Each row is a point on a landscape with many valleys, with its height.
From any point a ball takes the steepest step (drop divided by distance) to one of its 6 nearest points. It stops when none of these is lower. Distance is the straight distance between rows; heights are no part of it.
j174: [  3   2 -49 -15  -4  -7 -32  32  -9   1 -62  16 -39   8  15 -26  -1 -15
  14 -37]  height 15.5
j659: [ -1   7 -40 -16  23  18   0   6  21  24 -24 -16 -38   9  28  -9 -16  -1
   0 -35]  height 60.1
j587: [-38  -5  -1  -7 -78 -10 -11  12   1 -18   1  24  10  16 -43  -6  -5 -39
  15  46]  height 40.8
j433: [ -4 -11  27  -3  21   6   0 -13  39  35  17 -20  47  28  34  36 -20  24
   7  23]  height 28.7
j897: [ -7   1 -38 -13 -53 -18 -26  25 -12 -22 -27  24 -25  -5 -16 -32  16 -26
  11  -2]  height 23.5
j935: [-15   2 -29 -15 -52  -4 -13  11   5  -9 -16  12 -19   2 -15 -11  -1 -27
  12   4]  height 21.9
j423: [-37  -6   1  -7 -66   0  -8   6   9  -2   0  11  11  25 -32   8 -15 -32
  14  39]  height 21.1
j836: [ 18   0  21  14  23  -3  15  -7 -23 -14  16   3   5 -22  -9  -5  15  12
  -8  -2]  height 21.4
j901: [ 18   1   4  11  27   2  11  -3 -27  -8   9   3 -14 -17  -9 -20  18   7
 -11 -21]  height 16.0
j880: [-27  -4  -3 -17 -22  29  -4 -11  40  39   3 -12   4  44   8  36 -38 -19
  13  14]  height 31.7
j122: [  2  -8  26   2  18  -1   4 -13  20  10  16 -12  31   7  19  28 -14  16
  -2  21]  height 23.4
j413: [-12   5 -22 -17 -23  16  -1  -4  24  13 -10 -10 -18  16   7  10 -20 -13
   4  -7]  height 25.5
j390: [  2  -1 -35  -3 -37 -28 -24  30 -33 -33 -22  23 -23 -15 -21 -43  27 -24
   3 -10]  height 25.2
j242: [ -5  -1 -26  -3 -49 -25 -16  19 -24 -33  -9  17 -15 -15 -27 -31  22 -24
   1   2]  height 28.4
j4: [ 23  10   9  17  42  10  10   3 -35  -4   5   7 -18 -14 -12 -33  29  18
 -14 -32]  height 17.9
j159: [-12   4 -27 -20 -11  25  -2  -8  36  24 -11 -14 -21  22  15  15 -23 -12
   5 -12]  height 24.9
j360: [  7  -1  16  13  45  19   8 -16  16  11  18  -8  15  -2  33  15  -8  30
  -6  -2]  height 13.7
j756: [-17  -1  -7  -8 -47  -8  -2   2  -2 -19  -1   5   1  -1 -25   3  -3 -23
  -1  20]  height 39.6
j101: [ 13  -3  25  13  21  -5  13 -10 -11  -8  20   1  18 -16  -2   7   7  13
  -9   6]  height 29.4
j15: [ 14   0  15  17  49  21  13 -14   0   6  18  -1   5 -12  22  -1   2  31
  -9 -10]  height 19.3
j54: [  8   8  19  26  70  34  15 -16   6  17  18   4   5  -8  37   0   6  48
  -7 -21]  height 16.3
j806: [ -3  -7  46   8 -24 -48   3   3 -14 -15  15  -3  52  -7 -30  19  10   2
   8  53]  height 19.8
j623: [ -7   1 -12   0 -46 -23  -6  12 -26 -41   2  13  -3 -22 -34 -18  22 -25
  -1  13]  height 28.3
j854: [  2   5 -40 -17   9   8  -8  13  12  17 -32  -6 -38   8  17 -14  -8  -9
   5 -35]  height 61.6
j201: [-10   7 -44 -25  -8  16  -8   7  33  26 -34  -8 -37  19  21   1 -18 -15
  13 -29]  height 56.0
j614: [ -9  -8  18  -7   7  12   3 -12  34  22  14 -20  31  26  23  37 -23  10
   3  21]  height 26.8
j440: [ 13  -5  39  18  40   0   7 -14  10   8  20   1  33 -12  25  16  -1  31
  -2   9]  height 48.9
j833: [ 25  12  22  27  56  19  16  -4 -23  -1  15  11 -11 -17  -4 -23  33  38
  -9 -28]  height 18.3
j40: [ -6  -3   3 -11  -8  10   4 -10  20   9   5 -13   7  16   7  24 -19  -4
  -2  11]  height 18.5
j793: [  4  -6  39  12  35  -6   2 -12  29  25  21 -10  53   4  37  23  -7  34
   6  22]  height 28.5
j818: [-15  -5  13  -6 -30  -3   2  -6   6  -4   5  -6  17  15 -14  23 -12 -11
   1  27]  height 26.0
j633: [ -7   2 -16 -12   2  21   8 -10  28  18   0 -16 -13  14  18  15 -19  -4
  -5  -8]  height 8.4
j942: [ -5  -6  20  -2 -15 -10   5  -8   2  -9   8  -9  23   4 -13  20  -7  -4
  -2  25]  height 19.7
j92: [  9  -7  41  14  17 -20   4 -10   3   2  16  -4  42  -9   8  19  -1  19
   1  26]  height 18.8
j775: [-11   3 -36 -18 -34   6 -13   8  16   9 -26  -1 -31   9   2  -4 -10 -21
  10 -12]  height 1.7
j859: [  1  -1   7   2  41  25  10 -18  29  19  15 -13  12  11  38  22 -16  26
  -5  -3]  height 3.6
j873: [ 10   3  -3   3  25  10  11  -9  -6  -2   9  -6 -10 -10   6  -4   1   9
 -12 -15]  height 10.1
j988: [-29  -6  13  -6 -58 -14  -3   5  -5 -14   6   7  24  15 -37  11  -5 -24
   7  47]  height 15.9
j902: [  1   4 -19  -4  37  27  10 -11  17  18   3 -14 -19   3  28   0 -12  15
 -11 -20]  height 5.1
j588: [ -3   8 -50 -22  13  12 -10  13  23  25 -41  -7 -42  15  32 -13 -16  -9
   6 -43]  height 41.0
j723: [  5  -2  25  18  52  16   6 -17  26  21  20  -4  33   1  48  20  -9  38
  -2   4]  height 44.6
j761: [  8  -1  16  13 -11 -22   5   2 -41 -38  15  11   9 -27 -34  -7  25 -10
  -9  10]  height 48.1
j344: [ 31   8  39  34  26 -12  12   5 -58 -30  20  20  -5 -27 -46 -25  54  12
  -8 -19]  height 47.7
j114: [  9   1 -37  -1 -16 -21 -24  34 -41 -22 -33  20 -28 -11 -11 -45  22 -18
   1 -28]  height 18.2
j996: [ 11   8   0  15  60  31  14 -13   3  14  12  -4 -13  -4  25  -9   2  33
 -12 -24]  height 14.7
j677: [ 21   0  36  20  20 -15  10  -5 -33 -23  22  13  14 -27 -20  -3  23  11
  -4   5]  height 30.8
j166: [ -7  -3   4  -3 -24  -8   3  -5  -5 -15   5  -4   8  -3 -16   9  -5 -12
  -7  17]  height 43.1
j862: [ 17   0  40  21  40  -2  10 -12  -7   0  21   9  21 -18  12   8   7  26
  -3   6]  height 33.1
j637: [-21   4 -23 -21 -30  23  -6  -5  37  27 -12  -6 -18  30   7  18 -27 -23
  12  -2]  height 35.8
j178: [-24   2 -16 -16 -51  14  -9  -1  23  15  -8   4 -11  24 -10  11 -21 -29
  16  11]  height 43.9
j715: [ -1   1 -15  -1 -32 -18  -3   9 -24 -28  -1  10  -9 -18 -27 -17  18 -17
  -5   1]  height 24.7
j524: [  8  -7  53  10  -3 -41   2  -2  -7  -4  16  -3  52 -11 -11  18   9  10
   9  43]  height 17.3
j882: [  9  14 -20   6  65  32   9   2  -3  21  -8  -9 -33   4  27 -26   3  27
 -12 -43]  height 18.4
j43: [  2  -9  38   1   3 -17   2  -9  15  10  15 -14  45   8   7  27  -8  14
   6  32]  height 19.1
j203: [  2   2 -16  -7  12  17   6  -8  15   8   2 -14 -13   2  15   6 -12   3
  -8 -12]  height 7.4
j262: [ -4  -2  21   6 -27 -29   4   1 -27 -34  14   7  22 -19 -32   8  11 -13
  -5  29]  height 27.6
j220: [  2   3 -43  -9 -20 -12 -21  27 -15 -10 -38  13 -34  -3   0 -35   9 -17
   4 -26]  height 15.8
j209: [ -2   4 -44 -17 -35 -11 -22  24  -6  -7 -38  13 -30  -2  -2 -26   5 -20
  11 -16]  height 13.8
j410: [  8  -1 -40  -2 -33 -29 -37  40 -40 -36 -40  33 -28 -11 -15 -52  31 -24
   6 -18]  height 10.7
j314: [  5  -1  -1   4  32  17  10 -15  11   7  12  -8  -3  -1  17   9 -12  16
 -11  -8]  height 3.8
j429: [ 12  -5  34  15  13 -15  10  -9 -14 -14  17   2  25 -18  -7   8   5  10
  -6  15]  height 23.7
j809: [ 29   7  21  24  34  -4  12   6 -50 -21  14  15 -13 -21 -35 -31  45  15
 -12 -28]  height 36.8
j555: [  4   5 -32 -10   8   9   1   2  10  10 -16 -10 -28   2  13 -11  -9  -3
  -4 -26]  height 41.7
j303: [ -9   7 -43 -21 -24   9 -15  11  24  17 -34  -2 -36  14  13  -6 -10 -19
  17 -23]  height 24.4
j719: [  4  -5  11   3  -5  -9   8  -8 -11 -15  11  -2   4 -12 -11   3   3  -3
 -12   9]  height 45.2
j551: [-31   2 -21 -23 -29  37  -8 -12  46  46  -9  -5 -16  44  11  29 -38 -31
  23   1]  height 37.6
j488: [  2  -6  24   7  34  11   6 -15  27  18  20 -12  31   6  34  26 -12  27
  -4  10]  height 20.5
j120: [ 17   2  -6  15   0 -16   1  15 -51 -31   4  15 -14 -26 -34 -36  39 -10
  -6 -20]  height 41.1
j698: [ -2   0   3  -5  21  20   8 -14  26  15   9 -14   3  12  23  22 -19  12
  -5  -3]  height 2.3
j955: [ 17   4   9  16  14  -8   9   0 -40 -21  11   8  -8 -25 -23 -22  27   0
  -9 -13]  height 24.8
j139: [-26   0  -4  -8 -57   0  -5   1   8  -4  -2   4   5  13 -23  11 -12 -27
   6  25]  height 31.5
j273: [ 20  -1  56  27  12 -40   4  -1 -30 -21  21  13  37 -30 -21   9  23  10
   4  27]  height 22.2
j706: [  6  -9  47   8   3 -32   4  -8   0   2  16  -7  48  -7  -3  25   3  11
   8  38]  height 17.6
j904: [ 10  -9  48  13  27 -23  -1  -7  24  19  22 -10  55  -1  23  22  -2  30
   9  30]  height 21.6
j290: [  0  -1  -7  -4 -19  -8   0   0 -13 -18   2  -1  -6 -10 -14  -3   4 -12
  -5   2]  height 38.6
j725: [ -9 -10  39   3 -29 -35   1   0  -7 -12  11  -5  47   3 -28  19   5  -4
   8  51]  height 14.6
j79: [  2   6 -48 -19  18   5 -24  25  10  22 -61   4 -48  14  32 -22 -13  -7
  10 -48]  height 12.5
j828: [  5   3 -43  -9  -5  -5 -18  21  -7   2 -40   4 -35   0   8 -26   1 -13
   4 -31]  height 18.9
j881: [ 15  13  18  30  72  35  17  -8 -11  12  15   6 -11  -9  17 -21  22  50
 -12 -34]  height 16.7
j912: [-14  -4  -6 -18 -11  22   3 -11  35  22   2 -15   0  28  13  30 -27  -8
   3   7]  height 21.0
j39: [-23  -4   6  -9 -46   4  -1  -2  10   0   2  -2  11  19 -18  19 -15 -23
   6  28]  height 32.5
j11: [-29  -4   3  -5 -67 -17  -8  10  -6 -27   3  15  15   6 -41   3   0 -29
   6  41]  height 22.8
j916: [  2   1 -26  -3 -21  -9  -5  11 -17 -15 -11   5 -22 -12 -16 -21   9 -14
  -6 -11]  height 20.1
j439: [ -3   3 -47 -22 -20   0 -21  19  14   9 -45   6 -39  11  14 -15  -6 -16
  14 -29]  height 17.5
j297: [  3   0 -12  -6  -1   7   6  -4   3  -1  -1  -8 -12  -4   0   2  -5  -5
  -7  -9]  height 26.3
j255: [-16  -6  20  -7 -27  -2   1  -8  12   7   7 -11  29  23 -10  26 -18  -9
   5  33]  height 32.1
j790: [ 18   5 -15   8  15  -6   3  10 -35 -12  -8   6 -22 -17 -18 -33  24  -4
  -9 -27]  height 18.1
j841: [  6   6 -36  -8  33  15   0  12   3  20 -26  -8 -40   4  23 -23  -8   4
  -5 -43]  height 42.3
j133: [  9   2  -9   9 -12 -17   3   7 -38 -27   0   8 -11 -23 -28 -24  20 -12
  -9  -6]  height 25.8
j895: [ -5  -2  -2   0 -31 -14   1   2 -18 -25   4   5   0 -13 -26  -3   8 -17
  -7  11]  height 31.4
j597: [  7  -2  16   6  20   3  12 -12   0  -3  13  -6  11  -8   8  11  -3  13
  -9   5]  height 25.3
j832: [  9   5 -20  -2  38  21  10  -5  -1  10  -1 -10 -25  -3  18 -15  -2  15
 -11 -30]  height 9.5
j997: [ 21   1  37  26  42   2  14 -11 -19  -8  23  12  10 -23  -2  -4  18  26
  -7  -7]  height 23.1
j280: [-14  -6   7 -14  11  25   1 -16  42  31  10 -19  19  33  28  42 -30   9
   4  14]  height 27.8
j742: [ 15  10   2  16  56  24  13  -6 -14  11  11   0 -19  -7  11 -23  16  32
 -13 -33]  height 16.4
j415: [ 15  -5  48  17  10 -34   7  -6 -15 -12  20   3  39 -21  -9  14  12  10
   2  29]  height 19.0
j896: [ 16   7 -17   4  34   9   6   8 -20   3  -8  -2 -29  -6   3 -31  10  11
  -9 -38]  height 37.9
j789: [-19  -6   7 -16 -15  21   2 -10  36  31   7 -14  14  37  11  38 -32  -8
   9  19]  height 28.6
j398: [-13  -8  21  -2 -34 -19   0  -2  -7 -18   7  -3  28   2 -24  18  -4 -10
   0  33]  height 10.4
j372: [  1  -6  31  16  45   6  -1 -15  35  32  22 -12  51   6  52  28 -11  44
   2  14]  height 47.8
j154: [-19   0 -26 -14 -71 -19 -22  21  -9 -34  -9  27 -14  -5 -33 -27  18 -33
  12  21]  height 32.3
j171: [  1  -3  12  -4   1   3   7 -12   7  -3  11  -9  13   2   2  19 -10   2
  -8  11]  height 36.0
j513: [  5   5 -30 -11   4   3  -2   6  -1   3 -20  -6 -31  -2   8 -17  -3  -7
  -4 -26]  height 41.3
j929: [-11  -2 -14 -13 -27   8   2  -4  13  -1  -4  -6  -8   7  -5   9 -13 -13
   0   4]  height 50.9

Call two points neighbours if one is among the 6 nearest of the other. Go from one point of each pair to the other, from neighbour to neighbour, staying as low as possible. Name the highest point that can't be avoided.
j698 / j410 -> j413
j698 / j398 -> j122
j410 / j79 -> j174

For each start below, name the point where the ball stops.
j793 -> j398
j122 -> j398
j862 -> j698
j881 -> j698
